A landscape with many valleys, sampled at points; each row gives a point and its height.
A ball rolls from a point to whichever of its 2 nearest points has the largest drop for the distance, and stops where none of them is lower. Distance is the straight distance between rows; heights are no part of it.
gava height 236: [ 14  10 -40   0  45 -10  46  47  43 -16  35 -19 -10   8  -3 -27 -21  -7
 -29  22   2 -27  -4   0  26  21 -12   2  18  15   7  22  14  14  40  -2
 -20  -3  15 -17 -43]
keked height 416: [-35 -25 -12 -13  17   0  46  29   7  11  33   8  -8  12  16  -6 -16 -19
   5   6 -21 -31 -18  -7  19   0 -10  20  51  -7  -1  15  -7   7  14 -13
  26   8  -4 -24 -12]
sur height 459: [-52 -25 -10 -24  -4  -6  30  13 -16  -7  22  15   6  35  27  -4  -7 -20
 -12  -5 -44 -23  -1   4  -8   4  -6   5  61 -17 -15  15 -25   1 -14  -3
  21   3 -16 -14   4]
pofe height 483: [ -8 -25 -37  12 -13  37  -9 -21  19  25   8  24  12   1  20  -8  -2  43
  -1 -37   2  21  47 -15 -35   2   9 -34 -15 -14  -7   4  -5 -18  31  11
   2  -9  -9 -21   7]
sebit height 486: [ 35 -16 -25  14  14   8 -18 -19 -38 -39 -31   3 -36   3   7 -15 -37  12
  -3 -29  20  17  18   6   6 -23  12 -32 -26  22   7 -19   0  22  12  17
 -13  -7   5  41 -10]
Durag height 590: [ -1   6  38 -21 -35   2 -45  15 -30 -28  -9   8  -5 -15 -14  45  14  -9
  -3 -13 -28 -18  13  -2   4  13  17  -6 -14  -4  -3 -18  -4 -28 -44  -4
   8   5   1 -26  36]
ful height 525: [-21 -29 -19   1 -29  55 -17 -39 -13  35  10  21   5   6  18  14  26  24
  -7 -24 -10  11  47 -24 -16   3  22 -40  -9 -40   7  11  -2 -36 -11  -6
  20 -11 -25 -13   8]
pog height 678: [  6 -17 -12   4  -7  34 -33  11 -46 -19 -16  -3  -1   6 -30   3  19   9
 -19 -23 -13  26  40  -5   2  14  13 -11 -10  10   7 -49 -15 -10 -24  -5
 -23   2   7 -24  -3]
duniv height 551: [  8  42  -6 -24   4 -14  31  43  13  11  10 -28  -6 -49 -16  -3  15 -21
 -17  43 -18 -42 -11   6  62  -1  37  29  30  54   8  24  16  -3  32 -24
  14  -4  38  -9 -25]
zov height 318: [  6   2 -14   6  34  -4  26 -29 -12 -19 -10   9  -4  23  39 -12  -9  -1
  19  -7  30  27 -31  23 -30   9 -30  13  23 -18   8  22 -20  19   2  -5
  -1  -7  -9  26 -23]
vavi height 317: [  0  -8  -4   0  14   5  13   9  21  -1   0  -1  15 -18  -7  -1 -10   4
  14  18  29  -7   1  -6 -11  -1 -20  12  -3   7  14   1   3  -4  24  23
 -27  19  11  -4  -8]
zub height 623: [-12  29  18  -9  -9  -8 -13  10   0  -7 -23 -31  19 -31 -31  -9 -16 -17
  -2  12 -10 -42 -45  18  41   0  22  25  18  23   2   0  40 -11 -22 -12
  22  12  17  44  -6]
Kunu height 513: [-14  31  31 -11 -17  15 -43 -16   3 -34 -25 -31  39 -31 -26  27  11   4
   2   4  -9 -42 -12  -9  -3   8  28   4 -20 -21  13   4   6  -1 -32  16
  17   0   9  28  13]
vig height 337: [ 11 -23 -23  -6  -9  29  -6  12 -13  21  11   7 -15 -11 -29  -9   1  -8
 -20 -20 -13  -1  28 -15  59   1   1  -4 -25   9  23 -31 -17  12   4 -28
 -20 -25  -5 -22 -14]
nud height 591: [  4  41  13 -18 -22 -15  -6  27 -17  -6 -21 -29  14 -28 -11 -23 -10 -23
 -30  11 -18 -54 -24   7  70   2  27  17  13  50  18  10  27 -18   3 -24
  -7   6  23  18   0]
ziv height 605: [  7  10 -13 -13  20 -16  21  17   0 -30  -7   5  -1  22   3 -28 -25  -4
   4   2  -7   8 -22  14  -5  14   0  11  17  19 -22  13 -12  20  12  -2
 -17 -10 -14   0   1]
zur height 553: [ 21  38 -15  -9  -3 -19   4  28 -19 -28 -24 -36  12 -10   3 -18   2 -25
 -22  29 -23 -26 -16   8  39  -4  10  14  -2  53  19   8  -4  22  20  -3
 -27  13  33  32 -10]
vada height 436: [-26  12   4 -51   1  12  23  28  30 -14  12 -31  -7 -22   7  14 -26  -9
  24  11 -26 -44  -6  20 -23   6  30  31  48   1 -13  39   2   6 -16  14
  55 -13  20  20  10]
Firal height 631: [ 28  14  12  16  -1   4 -19 -46 -19   6 -20  19  -8  -9  13  11  33  14
  21  -9  26  45  10  -5 -29 -33   4 -27 -30 -20  -2   0   7  -1 -10  -8
  -3 -29  -1   2  16]
Zuzul height 544: [ -9  25  11 -44 -19  27 -26  16  19 -23  -2 -13  39 -36 -20   1 -16 -13
   8 -14 -11 -45 -25   4  -7  18  18   6   1 -21  -7  28   8 -18 -30  18
  16   2  10  37  24]
nonir height 178: [ 31  21 -20  10  19 -14  16  21   9 -13  27  -2  13 -10   1 -22 -10 -10
 -11  10   0 -14 -28  -2  39 -10 -38   5 -20  11  26   1   6  18  23 -17
 -43   8  28  -7 -21]
Fer height 310: [ 14  17 -52  11  32  -8  21  25  50 -11  19 -14 -14  13  18 -36 -33  20
 -47  12   5  -8   9  -7  14 -15 -16 -30   5  39  -1   9  30   3  51  20
 -12   3  18  -6 -15]
vobaz height 652: [ 22  33 -10  -5   4   2   6  15  -7 -32  -6 -15  23 -24 -10 -15  -8 -18
  18   8  -2 -18 -63  15  10   3  -5   8 -14  -2 -13  14  -2  22  -5   9
  -1  24  31  53   2]
Bege height 569: [ 24  25  16  24  14 -43  36   4  -7 -13  -8   9 -20 -16   4   7   8 -13
  29  23  10  14 -48  15  -9 -30 -22   1  13  27 -10   1   1   8  20   1
  -6  19  33  -8   6]
gisen height 685: [ 27  21  39  11 -11 -22 -13 -45   0  26   0  19   4 -12 -13   6  24  -7
  18  18  32  14 -39 -12   7 -17  -3  -6 -28 -42   9   5  39 -10 -17   3
  16  13  -8  15   2]
Kogu height 645: [ 24 -22   1  20  -3  -6 -11 -40 -46  19 -14  34 -39   5  19  18  20  23
  19 -23  -2  38  42   5 -36 -36  13 -26 -28 -33 -20 -20   5  -4  -9 -12
  -9 -30  -5  -7  12]
Pibi height 567: [-14 -20 -29  -4 -10  22 -14  11 -15 -32  11  -5  21  36  30  -7 -23   7
 -23 -28 -24 -13  -9   3   0  42  -4 -17  -1 -16  -4  15 -35  17  -7   5
   5  12 -21   7   3]
gerog height 361: [  2 -11 -33   5  26 -13  21 -17   7 -21  -3 -13  20  54  34 -19 -29   1
  -5  -6  11   0 -26  12 -24  42 -24  23   9 -21  -3  29   0  18  -5   0
   4   0 -24  40 -24]
mulo height 490: [-31   1 -25 -29  11  -5   9  26  41 -15  22 -11   2  46   7 -24 -32  23
 -58 -23 -25  -2  36  -2 -11  30   9   7  41  10  13   3 -10   9   7  10
   6 -16  -9 -20   0]
dubub height 363: [  5 -18 -25  25   0  18  13 -46 -19  15   4  22 -13   3  36 -19   1  21
  23 -35  38  38 -28  16  -1  -2 -22  -8  10 -18   7   6 -17   2   7 -19
   1 -15  -6  12 -14]
vuz height 392: [-25   7 -11 -18  27   8  19  27  43 -20   2 -34   3   7  21  11 -26  -2
  -1  11  -4 -26  -4  10 -27  19   8   9  26   8 -15  39 -12   3  20  27
  28   1   1  20  -3]
rubi height 573: [  1  28  17 -28  -1  -6  10  18  25  45   5  -9 -12 -47 -47  13  16 -19
   7  54   4 -19 -23  -1  42   1  24  23  27  45  12  12  12   4  23  -2
  30  15  17   1 -23]
fevit height 570: [-15  -3   4 -23  -9  25  -7  17  -5 -11  -4   0  36  -7 -11   2  -5 -11
  -3 -11 -14 -15 -30   5   2  13   0  17   6 -22  -3  10   0   0 -29  -4
   4   7  -1  14  10]
Vikas height 265: [ 13   0 -31  11  43 -14  26 -42   7 -19 -16  19 -23  30  55 -29 -39  22
  18 -12  41  13  11   3 -41   3 -25 -11   9 -16  -8  23   3   4  23  21
   4  -6 -19  28 -23]
diba height 441: [-17   8 -31 -22  19   4  15  25  45   2  16 -13 -11   9  -6 -24 -30  13
 -40   8 -13  -2  29 -12  36  -1   4  20  21  25  14  11  -4  17  28  -6
   0 -35  -7 -26 -10]
muta height 258: [  9   8 -20 -10   7  12  -7  24  17  -9  27   2   9 -15 -11 -27 -35   5
 -23 -10  -9 -33  -3 -13  45 -12 -14  -8 -32  15  21   2  22  -3  12   0
 -38  -2   5 -14 -10]
rulo height 334: [  8 -10 -28   2  -2  26 -22   0   9  -5   3  -8 -16 -11  -4 -16 -36  10
 -27 -27  -1 -11  10 -20  38 -35   0 -34 -34  20  12  -5  30  -6  15  12
  -5  -2  15   7   6]
Ret height 584: [-31 -28 -16   8  -8  25   8   1  -1  23   4  -7 -13  16  19   6  11   9
   1  -1  -7  20  17   4  12   1  -7   2  21   4   3  -6 -60  17   9 -13
  15  -9 -11 -18  -2]
tuzoz height 697: [ 21  27  33   0 -18 -17  -6  -7   6  43  11  22  10  -8 -20  -4  33 -30
  -2  25   4  24 -49  -7  32 -13 -10  -2 -13   0  -7  10  25  -5  -6  -8
  22  11   0   9   7]
Pep height 512: [ 23 -25  -5  15   3 -12   0  -5 -32 -10 -25   8 -28 -14 -11 -14 -22  15
   7 -14  27  18  12   5  22 -20   2 -12  -5  29  11 -30  12  -5   9   1
 -25   4   5   4  -2]
vamuz height 524: [ 13  19 -17  -7  16 -11  34  47   2 -34 -11 -29 -14 -12  -9 -10  -3 -13
 -22  36 -18 -18  -4  10  39   0  29   7  38  55  -4  17  -5  11  34  -4
  -4   6  19  -3  -8]
nebev height 630: [ 12  26  68   3 -29 -44 -26  -8 -15  18 -17  -2 -20 -22  -9  36  40  -7
  13  40  -7   3 -26  14  11  -6  13  -2 -13  12 -24  -3  -4   6 -19  -7
  14  17  10   8  14]
goror height 543: [ 22   2  21  19  -6 -33   4   1 -24 -11 -14  15 -13 -23 -10   3  13   0
  20   8  23  20 -21  13   9 -10 -11   5   2  31   5 -24   9  -7   2  -7
 -28  16  11  -1   5]
zore height 484: [  1  40  60 -16 -18 -16 -35 -33  17  -4 -28  -1  21 -35 -38  10   5   8
  12   6  13 -22 -25   2   4  20  31  12 -27  -7  -5  18  24 -15 -20   8
   4  -3 -17  24   4]
sinu height 663: [ 13  42   4 -14 -16 -16   7  24   3  -2  12  -2  20 -48 -18 -16  18  -7
  16  19 -26 -33 -43   5  22  -5   1  31 -20  19  -7  14 -14  17   7   8
 -11  15  45  30 -11]
Fasad height 677: [ -4 -15  33 -16 -23  14 -32 -39 -11  38   9  25 -24  13  10   9   5   1
  10  -2  14  12  11  -1   2   6  30 -29 -18 -29 -20  20   6 -17 -25 -14
  19  -4 -51 -11  13]
Fom height 293: [ 29  -9  -1  14 -21  -7   4 -33  -9  61   2  44 -34  -3  -5   7  10  -1
  26  -9  10  46  28 -12   2 -17 -10  -6 -19  -2   3  -9  -6   9  16  -5
  -3 -27 -17 -11   3]
vutim height 680: [-18  16  24 -18   3  -8 -11  -2  11  12  -6   5   8  16  -8   6 -18 -15
 -13  32  -4  -1   1 -10  -6 -43  12   0  24  -8  -8  21  47 -31 -32  11
  20 -14 -14   4  21]
Melu height 635: [ -8  -4   3   2  -2  -2 -33   6 -31 -40 -34 -43   4   8 -21  27  -3  -3
 -16  12 -10   4  33  15 -13  11  16  21  -1   7  16 -29 -22  10 -37   5
 -21  12  17  18  -1]
Digun height 244: [ 13  24 -14 -15  30  -8  22  14  23 -21 -15  -9   3 -31 -17 -11 -20  -2
  21  16  38 -14 -31   8   1  26  -8  22   8  24  -3  13  15  -4  20  12
 -23  22  18  25 -32]
dud height 428: [ 18 -35  -9  -6 -21  35 -18 -18 -20  42   6  32 -24  -8 -35 -16   0   3
  -3 -36   7  22  18 -10  16  -7  18 -36 -25  10  -6 -12  19 -15   7   0
  -6  -8 -15   0  -6]
pef height 594: [  5  21  44 -22 -22 -17 -16  -3 -11  31 -28 -17  -6 -42 -45  -1  22 -12
  -8  42  12 -16 -11   3  49   3  30  13  17  49  22  -7  17  -4  11  -2
   1  20   7  23 -27]
Kag height 240: [ 11 -11   6  23 -19  18  -4 -31  -6  49   3  21   0 -17  -6  25  41  -4
  27   9  16  31  21 -12  -8  -5 -31  -1  -4 -16  22 -17 -29  16   3  -6
  -2 -17 -17  -9  -7]
ralez height 332: [  0  11 -21  -1  22  -3   5   6  28 -16  -1   2 -14  -3  -4 -24 -64   9
   3 -10  12 -17  -8 -17  36   5 -15   4 -14  14  -3  10  22  -5  19   1
 -19  -6 -15  -7 -14]
Bukek height 167: [  8  -5  23  21 -34   6 -29 -10  -6  37  18  10   4 -26 -13  50  66  -7
  16  -1  -3   8   5 -24   9  33 -24   9 -24 -33  25 -36 -17  14 -13 -10
  14   3  -3 -18  -5]
voz height 245: [ 24   8 -13  -5   7  23  -4   2 -17   4   7  11  27 -21 -26 -15  15 -17
   2  -3  15  -1 -34 -15  29  -8 -32   7 -13   1  17  -6  -9  25   3  -8
 -22  -5  13  13 -16]
Zamo height 595: [-26  -8  13   1  -6   9  -5 -18 -13  -6 -12  -4  16  12  21  10   4   7
  13   3   7  -4 -14  19 -15  -2   2   5   7 -32 -18  17 -19  -1 -27 -16
   4   1 -18   2  14]
viru height 179: [ 23  10 -37   1  41 -11  46  36  34  -9  22 -18   7  -3  -8 -16  -6 -10
   3  17  18 -21 -31  13 -12  24 -26  20  15  16  -1  24  26   5  31  10
 -28  28  26  12 -44]
zimul height 466: [ 22 -21   4   8 -25  35 -23 -34  -9  42  20  26   6 -17 -23  17  25   8
  17 -31  14  17  31 -25  -7  22  14 -24 -40 -16  22 -20  29 -20   2   0
  -7  -3 -18 -10  -7]
kikip height 642: [  8  31  10   8  11  -8  -5  -9 -18 -32 -29 -22   5 -22 -26 -15 -31 -22
  25  15  11 -16 -58  26  23 -10   1  11  12   8 -12   5  20  13 -24 -14
   5  10   1  56  -7]
Soga height 381: [-15 -42 -14  -1  -8  27  -9 -15 -27  10  -8  30 -18  12  -3 -28 -25  17
   3 -24   7   8  16  -6  -1  -9  15 -29   9 -14 -20  -5   7 -15 -14   8
  -9   1 -37   8  -1]
Rufa height 614: [  8  -8  29  22   2 -14  -5 -29 -18  -3 -10   8 -14  11  32  20  25   8
  29   7  23  12 -13  13 -20 -26  -9  -9 -11 -34 -13  -6  -3  -1 -20 -22
   1  -5 -13  -7  23]
mez height 474: [-15  19   2  -6   5 -18   8  31  23 -17  12 -18   6  12   9   5 -10  -7
 -22  10 -29  -3 -13   0   7 -24   6   3  22  34  -2  15   9  -5  16  10
  18  -2  22 -18  26]
vas height 700: [ 20 -17 -12   5  -4  15 -17 -10 -57 -24 -12  25   2  13   1  -1  27   5
   8 -35  -9  41  26  -7 -23  20 -14  -1 -11 -17   2 -46 -10  -5 -30 -16
 -31 -11  -2 -19 -10]
zibe height 380: [ -1  -3 -15  -4  13  -2  50  54  24  22  47  10  -4 -15 -12  -1   1 -31
  11  18 -13 -29 -11  -1  30  -6 -25  14  28  12  11   8 -13  17  32 -13
 -11   0  19 -29 -12]
diri height 325: [ -3 -26 -28  -4  15  12   1 -36 -16 -19 -23  21 -19  14  34 -37 -48  30
  10 -37  29   4   9   3 -12  20  -3 -21   5 -18 -17  12   1  -5  -6   2
 -17  -3 -39  31 -30]
moven height 651: [-11  11   6  10 -14  -8 -21 -13  12   7  -1  15   0  26   7  -6 -19  14
 -18 -13 -13  19   9 -14  -5 -31  15 -18 -14 -17 -16  10  42 -33 -16   3
  12 -19 -18 -17  41]
nuso height 509: [-29 -12   6 -36 -22  -1   2  25  -4  18  24  21  10  17   7  11   4 -16
 -21 -21 -33   1  13  -2  -2  14  -1  16  39 -12   1   0 -19 -20 -23  -6
  16 -12  -8 -44  26]
Kopof height 292: [ 29   8   6  -5 -17  12 -16  -3 -17  34  10  23  -3 -24 -37  -8  15 -33
  -6  -1   3  -5 -15 -23  66 -12 -15  -7 -37  15  24 -18  -2  15   5 -20
  -6  -9  -4  -5 -16]
Saneb height 620: [  5  15  15   8 -21  -2 -39  -7 -20 -21 -10   7  -1   6   2  24   8   1
  -8 -14 -32   6  19 -25  -1 -18  13 -15 -41  -6  -3 -16  23 -21 -28   1
   6 -10  -3 -22  38]
mobo height 406: [ -3   9  -2  -1   3 -13  19  30   4   4  -4 -32   9   7  -9   3  39 -25
 -18  17 -31  19 -18  12  25  -5 -10  30  19  27  -2 -12 -27  21   4 -23
   7 -17  36  -2   4]
pasu height 446: [-14 -16  14  11  -2  -3  -3 -34  -9   6  -9   3  16  28  21  10  24  20
   0  -1  18  17  49   6 -68 -10  14 -10  -5 -41  -4  -8  -4 -32 -21  -8
  -5  -3 -16 -31  12]
Pegot height 585: [ -1 -10  13 -19 -26  -7  -2  48 -15  -1  -4   7  -6 -14 -22  20  35 -19
  -1   2 -25   0   6  10   8  19  -6  23  12  13 -16 -23 -36  -5 -11 -10
 -15   4  11 -27  21]
vipo height 505: [-29 -34 -20  12  -2 -15  18  -4 -28 -12   4  -2  -8  51  33 -16  -9   0
 -14 -15 -28   9   7   7   6  11 -10  14  34 -28 -13 -15 -19  17 -28 -26
   2   3 -16  -6  -9]
lupi height 407: [ -9   2  -9  -2  -7   5 -22  25   7 -17   3 -22   1  -5  10   2 -23  13
 -38  -1  -8 -14   8  -9  27 -26  11 -24   3  35  13   0  24 -14   4  27
   6  11  21  -1  27]
tuzi height 653: [-10   0  -2   8  -7  -9 -21   6 -13 -42  -3  -7  20  39  22  16   0   5
 -23 -16 -35   5  36 -14 -31  -4   2  -7 -16 -29   0 -13  -3 -14 -31   9
   1   2   3 -28  37]
dafid height 615: [  4   5  58 -14 -24 -16 -39  -7 -24  12 -27  -2 -20 -33 -39  25  30 -15
  -1  35   2  -8   5   4  33  -6  24   3  -2  22   6 -25  -3   3 -24   2
   1  20   0  16  -2]
Vos height 492: [ 38  -6  33  12 -23  16 -22 -61  -8  36   5  24 -12 -19 -11  22  43  10
  34 -19  31  33  18 -21 -13  20  25 -35 -54 -41  16  -6  38 -14 -10  -4
  13  -2 -26  10 -11]
safa height 661: [  8 -29  11   8 -24  16 -30 -33 -44  29  -5  26 -39  10   5  18  20  -3
  11 -20 -14  24  26 -12   2  -9  11 -14 -29 -36 -21 -24  12 -13 -32 -21
   9 -11 -26  -8   7]
Fus height 445: [-30 -23  16   5  16 -25  40  11  -8 -11  13  -3  17  42  25   3  11 -17
  -6  -5 -18 -12  23   8 -61  -4 -10 -12  17 -27 -14  -5  -9 -13  -1  21
  -5   4  -1 -18  19]
Tipep height 687: [-22  27  34 -26 -13 -18  25  19  23  37  29  -5   4 -19 -14  20  35 -32
  26  25 -35 -22 -31   3 -12 -11  14  38  20  -3 -16  20   0   3  -8   1
  59 -11  29   2  10]
Leti height 533: [-25 -17 -35   0 -10  -5   9   9  21 -21  28   8   4  57  37 -29 -18  33
 -46 -30 -27  -3  22   1 -20  48   0 -16  10   0   3   3 -30  25  19   8
   5   8 -22 -11  -4]
biba height 296: [ 14   1   3  -5  -9  -6  11  33 -10  -9  13  14   4 -32   8  22  22 -25
  22  15 -17 -30 -13 -13   6 -11 -39   3 -18  -5  -5  -4 -39  21  11  16
 -12  25  26  -3  12]
tulo height 283: [-24   8   8  16  46 -15  37 -23  30 -11  -9 -28  10  36  27   0   0  -4
  17  19  21  -3  -8  13 -74  -3  -4  -1  28 -20 -28  32  10 -10  12   6
   9  -6  -4  13 -11]
mozo height 672: [ 12  20  48  19  10 -31   5 -36  11  12 -13   1 -14 -14  -8  12   9   6
  30  34  46  12 -48  19 -12 -13   1  10   5  -8 -18   6  34  -9 -13  -8
  11  14  -2  14   4]
Mak height 649: [-10 -17 -10  10  16 -29  -2  -2   3 -37 -17  -5  -4  44  30 -19 -50  33
  -7 -15   6   4  24  24 -47  39  12   4   9  -3 -15   1  -6   2  -3   7
 -14  10 -33   3  -7]
Zeme height 377: [  8 -14   5  19   4  -3   4 -20  12   3  -4  18   6 -15  10  12  -4  23
  37  -1  43   7  20 -11 -38   2 -13   2 -19 -13  15  -4   0 -12  21  10
 -21   7 -10 -15  -1]
lipog height 375: [  9  -1 -33   8  23 -13  28  28  38   4  25  20   5  22   3 -51 -20  27
 -33 -12   6  12  21  -6 -19 -10 -16 -34  20  28 -15   0  15  -1  47  27
 -23   7   5 -15  -7]
Batof height 333: [  2  19  27 -17  -9  -6 -17  -8  -6  33  12  27  15 -20 -22  17  10 -31
  16  18 -10 -17  -8 -34  33  -2 -10  23 -31 -24  24   3  -2  18 -12 -11
  12  -4 -20  -7  -9]
Balip height 674: [ -2  32  14 -14  -7 -19  21  35  26  12  25 -12   2 -38 -17  -5   4 -18
  26  21 -29 -39 -33  11  20   8  23  57  -4  17  -6  17   0  13   7 -12
  25   3  39  -4  -5]
Soz height 427: [ -5 -25   3   1 -11  28 -16 -40   3  23  -4  26   1 -14  -3   7 -13  19
  29 -20  32   0  25 -20 -13  26   2   4 -29 -21  16   3   5 -21   6   0
 -17  -3 -38 -14 -20]
fupim height 560: [-30 -27 -17   5 -20  35 -16 -19 -16   3  -3  -4   4  15  29  24  15  17
  -1 -10 -13   8  45 -10 -15   8   3 -13  -1 -26   5  -4 -51  -1  -3  -1
  10  -2 -19 -23   5]
Vik height 439: [ 40 -20 -37   6  24  20  -7  -2 -18 -17  -3  -2  14   3   9 -11   3   4
 -14 -11  31  26  16  -5 -22   1 -26 -13 -20   3  31 -13   1  20  10  27
 -26   3  14  28 -23]
gos height 606: [-32 -23 -15  11  17  -1  23   1  15   3   2 -17 -19  39  22 -12 -10  23
 -16   5  -2  19  22  16 -21  -1   5  -6  46  14 -17  -4 -30  16  18   7
  14  -3 -16 -13  -5]
kodi height 345: [ 20  19   3  16  -3 -24  38  29  16  30  29  20   4 -30 -13  14  23 -31
  26  23  -6 -17 -23  -4  23 -11 -46  18   0  11  10 -15 -24  25  29 -12
 -13   8  28 -14  -6]
Vosi height 402: [-14  19   5   9   2   4 -22 -21  36 -10 -11 -15  10  -4   2  -3 -44  10
  16 -17  21 -10 -35  -7  18   9  -4   3 -24  -7  -9  18  25 -13  -9  -7
  13  -5 -20   7   2]
Ruzo height 238: [  6  -4  30   5 -24   0  -1   9   0  15   9  12  18 -52 -23  41  50   3
  34  16   2 -29  -6 -15  -5  16 -26  12 -18 -36  12 -17 -30  18   5  13
 -10  22  17  -1   2]
mabi height 342: [ -7   6   2   7  43 -16  42  12  29 -20  -3 -34  -6  11   6   8  -6  -4
  23  30  13  -4  -8  15 -58   4   2   8  21  21 -16  26  -2  14  34  25
   7  15  12  12 -17]
vuki height 432: [ -6  -8 -16  27  33 -22  47  27  26   2  38  -6  11  27   1 -11   0  -9
 -10   5  -6   0  11  -4 -34 -18 -28 -23  18  23   3  -6  15  -1  50  27
  -9   7  19 -20   3]
Bugel height 467: [ 44 -14 -42   1  19  34 -30  -5 -28 -38 -12 -10  -4  16   3 -11 -18  13
 -33 -32   9  17  26  -1 -14  17   5 -43 -41  21  11 -11  -5  24  11  25
  -9   1  -7  31 -11]
vivuk height 401: [  9 -26 -35  17  20  38  -4 -34  -2   3 -20  -8   8  -4  14  -8  -4  25
   3 -23  44  27  25  -8 -27 -14 -14 -25 -14 -17  11  -3   8 -10  16  22
  -7  -6  11  30 -18]
pako height 654: [ -3  11  26  10   2  -9  -6  -6  18  15 -10 -12 -30 -14 -14  11 -11   4
  14  36  16  10 -26  12  18 -15  19   2  14  26 -16   3  14 -11   5  -4
  26  14 -12  -7   6]
Goge height 287: [-15 -18   3   4 -18  43 -38 -21   6  30   1 -13   3   1 -17   9  19  12
 -21 -17  14  26   3  -6  19   0  12  -7  -9  -8  18 -17  12 -16 -25  -9
  19  -7  -4  -5   6]
bupo height 388: [ -2 -29 -41   4   1  13   3  16  14   7   9  -6  -1  16  -9 -27  -8  19
 -42 -19  -9  16  32 -10  31  -1   4   5   0   8  17 -25   2   4   6  -4
 -21 -16   6 -20  -2]
tipel height 354: [-10   2   6  17  -6  12 -17   0  13  16  -6 -29  16  -1 -13  19  33   4
 -16   6   3  33  -8   2  16  -4 -10  23   1   9  15 -19 -19   9 -13 -14
  13 -12  18  -2   4]
Fefo height 487: [-18 -16   2  29  12 -39  42   8   6   6  31  12  14  42  17  -9  11  -2
   0 -23 -15   9  12  -7 -37  -9 -35  -4   7  -9   3 -24   7  -4  27  15
 -20  -4   4 -37  10]
poma height 692: [-11   5  37 -11 -14   7 -29 -20 -10   0  -5   8 -14  10  11  30 -18 -10
   3   8   0 -28  20   6  -3 -23  32 -36  -2 -47 -10  16  17 -20 -49 -12
  24  -4 -43   0  48]
fozi height 632: [-30 -17  16   2  10   3  13   2  30  30   6  -7 -23   4   4  20  -6  18
  16  24  19  14  13  12 -16 -10   6   0  30  15  -8  10  -4 -13  21   6
  26   0 -17 -27   7]
Fod height 366: [-25 -29   9  20  21 -10  32 -21   9 -10  -8  -4  16  31  36  -4   1  18
   9   8  26 -15  23   7 -56 -11  -1 -15  19 -30  -7  14   4 -27   4  10
  -1  13 -21  -3   5]
Lim height 626: [-11  -3   5 -15  11 -19  -2  13 -10 -41 -21 -15   5  23   1  -1 -37  -6
  13   5  -9  -7  14  32 -35  31  21  31  16  -6 -15   3 -14   8 -22   2
 -26   1 -18  15   1]
lig height 435: [ -8  -9 -43  11   1   2  23 -21  28  22  18  38   1  18  29 -48 -25  41
 -15 -29   0  14  28 -24 -32 -17 -12 -34   0 -10 -22  14   5  -2  40  20
  -8 -10  -9   2  -8]
dez height 552: [  2 -10  14 -14 -37   5 -30  33  -4  16  15  20  -4  -7 -12  28  33  -8
 -26 -22 -21  14  22  -1  11  21  -2  -3   0   5   3 -23 -12 -23 -17  -7
   7  -1   0 -44  28]
Pupes height 588: [ 12  19  13  -5   7 -28  30  14 -13 -14  -8  15 -12  -9  -2  -9   6 -23
  43  12 -11   5 -47  26 -10   0  -2  25  14   2 -39   9 -27  15  -3 -20
  -8  -5  13   6   8]
Tupuz height 350: [ -4 -28  -4  18   3  40 -27 -37  -3  16 -24 -17  -3   1  -7  -9   4  31
  -9 -25  32  37   5  10 -16 -11   7 -19  -8 -12  -6 -13  23 -22 -22  -4
   9 -10   5  23  -5]
poti height 699: [-14  23  32  -2   3 -10  17   2  11  33   5  -1  14  11  -4  13  34 -32
   7  34 -16   5 -38  -4  -2 -37  -5  12  14 -14 -18  19   3   4 -12 -11
  42  -9   7   4  21]
Dop height 612: [-18  -8   3 -25 -17  11 -14  23 -21 -18 -11 -17  10  -1 -20  18  17 -19
  -7   5 -26  -5  29   5 -14  23   4  40  10 -11  10 -26 -42   3 -32   3
 -21   6  16  -4  -1]
zik height 454: [  0  16 -13  -6  -4 -10   0  50   8   0  22 -11  14   4   9   2  22 -26
 -35   2 -43 -12 -22  -7  38 -19 -32   6   1  18   3   0 -15  10   2  -8
  10  -4  39 -18  21]
tamu height 673: [ -4 -18 -15  24   8 -12 -10 -14  -4 -35  -1 -14   6  52  43  10 -15  26
 -14 -16  -6   6  41   4 -51  16  14 -10 -25 -26   0  -3 -14   5  -6  12
   7   8 -15  -1  16]
dukun height 655: [ 10 -15   4  22   2  21 -37 -15 -39 -43 -32 -29 -11   2   1  20   4  17
  -3 -11  14  21  31   9 -17   4  16 -18 -24   4   8 -35 -19   9 -23   5
 -11   8   3   8  -2]
toves height 448: [  2  31  26  -3  -2 -15 -25 -20   2 -20 -24   3   5 -13 -18  -2 -30  -2
  18  -5  10   3 -28   4  17  11   8  29 -29  17   7   4  14  -3  -8 -15
 -11 -14 -14   0  -1]

Where does a ball stop that starts at each point below?
Balip | vamuz
tuzoz | viru
nuso | Bukek
vipo | Bukek
tamu | Goge
Leti | nonir
